Points, in no order, along strands that fork, close into loops and pass close to each other.
(in the rows, 128 means zero)
Points whose rows are less than 37.8 apart are linked; no others are. Some points are linked to none.
j637: [136  88 136 123  51 128 111 193 126  98]
j639: [120  97  96 114 128 144 112 138  86 180]
j933: [124 112 116 126 145 134 156 120 124 125]
j185: [113 192 147 123 127 104  85 158 113 188]
j515: [127 138 124 121 166 130 126  99 116 154]
j792: [120 107 132 124 107 122 144 167 134 126]
j283: [151  69 132 111  44 127 121 181 119  85]
j644: [138 164 129 135 177 132 101  42 146 124]
j780: [107 155 141 132 104 122 107 181 131 168]
j949: [126 162 146 122 161 120 121 118 135 158]
j119: [131 123  97 137 167 151 144  68 108 125]
j79: [125 159 169 135 150 110 160 134 179  99]
j852: [127  74 113 126  67 147 105 187 110 119]
j252: [137  98 147 121  55 112 127 191 140  94]
j263: [132 161 128 161 164 145 137  49 171  91]
j364: [ 99 164 138 138  77 127  92 202 134 156]
j39: [134  68 111 121  95 124 160 147 116  93]
j828: [156  72 132 106  51 108 154 156 126  74]
j577: [131 156 129 113 157 112  89 117  94 184]
j74: [141  80 111 125 104 118 183 128 118  72]
j908: [128 169 155 145 169 131 140  80 183  99]
j377: [136 143 105 164 162 155 147  46 142  91]
j508: [140 182 149 120 182 103  77  84 128 154]
j210: [119 108 106 118 128 139 117 145  99 174]
j358: [128 142 133 139 163 138 153  90 149 107]
j809: [126 102  89 125 154 150 147  92  93 141]
j547: [131 168 143 149 168 136 132  61 177 101]
j785: [127 115  99 128 163 147 143  85 102 139]
j58: [138 146 121 111 171 116  92  91  91 171]
j146: [109 196 153 128 123 103  93 165 127 183]
j354: [148  84 140 110  58 107 149 168 134  78]
j269: [124  73  70 125 140 157 151 104  77 140]
j958: [127 169 160 137 167 126 141  96 178 109]
j738: [131 186 168 132 172 118 111  83 176 129]
j685: [141 144  93 177 158 161 135  26 139  93]
j395: [128 191 178 133 169 114 124 110 180 131]
j974: [119 115 133 133  53 142  89 209 122 116]
j402: [122  63  77 120 124 154 144 128  86 144]
j518: [128 102 131 123 110 116 155 157 136 109]
j801: [133 137 118 115 166 127 111  97 101 165]
j165: [119 156 165 131 131 108 143 163 164 132]
j43: [132 121 125 142 145 129 177 101 147  78]
j299: [117 160 150 126 136 117 122 155 136 164]
j137: [137 188 159 129 179 114  91  69 161 136]
j808: [122 101 103 120 138 141 140 127 105 150]
j690: [127  70 114 120  77 135 129 176 115 114]
j403: [127  91 103 131 132 135 174 118 116  98]
j169: [125 183 174 131 163 113 127 124 170 138]
j410: [123 137 157 130 129 107 154 159 159 115]
j921: [125 161 129 115 145 110  84 134  96 191]
j838: [137 180 149 116 173  99  79 104 115 169]
j472: [126  86  75 126 151 157 150  92  80 143]
j775: [113 167 148 128 121 115 114 167 133 168]
j120: [134 149 116 164 161 152 148  50 158  85]
j668: [125 142 135 131 161 134 148 103 143 123]
j728: [130 137 122 147 162 143 159  81 148  93]
j173: [139 152 113 147 174 144 116  37 139 114]
j64: [142  66  93 128 102 127 183 122 104  73]
j882: [160  65 133 103  38 122 134 164 119  74]
j497: [130 120 131 132 143 124 172 118 144  89]
j927: [138 178 140 130 178 118  86  46 154 128]
j903: [119 174 140 121 135 110  91 146 109 190]
j578: [141  98 141 120  95 101 170 152 142  78]
j943: [124 110 123 129 139 127 161 131 134 114]
j833: [130  99 135 129  50 137  98 203 122 107]
j705: [132  84 121 122 101 119 161 152 127  96]
j844: [132 125 119 148 154 140 172  87 141  83]
j923: [122  99  94 112 125 142  95 137  76 191]
j339: [130 171 148 119 163 110 101 114 124 170]
j800: [136 144 105 147 172 150 127  45 125 115]
j794: [117 115 101 116 110 139  84 153  79 198]
j275: [126 140 158 132 140 110 164 141 167  99]
j285: [140  66 121 117  63 128 130 174 119  96]
j121: [131 136 111 138 171 148 141  69 126 120]
j320: [115 109 116 122 117 135 123 159 114 159]
j54: [108 111 115 135  66 161  74 203 105 144]
j195: [116 120 130 126 111 126 129 170 129 150]
j538: [124 158 119 114 136 108  72 140  82 200]
j150: [120  88 113 129  63 156  87 197 105 129]
j87: [120 172 169 132 149 111 140 147 168 135]
j78: [121  71  91 120 116 144 145 139 101 133]
j815: [120 158 149 127 147 116 127 140 142 156]
j723: [150  93 149 110  48 105 143 178 141  80]
j937: [125 170 175 135 160 116 150 122 182 110]
j271: [120 136 156 130  97 107 139 188 155 120]
j45: [108 124 124 137  56 156  73 209 111 132]
j594: [138  60  98 118  90 129 166 140 106  85]
j308: [124 137 130 123 160 133 140 109 130 140]
j589: [119 140 109 114 120 123  75 149  78 203]

How many points has the smallest loop of links through each point below? Write none if it is on no loop.
j723 -> 7
j974 -> 10
j39 -> none
j275 -> none

A tip is a point with one link. Name the tips that can be reached along the links from each point below, in the order of the rows.
j518 -> j933, j74, j146
j815 -> j780, j508
j377 -> j685, j78
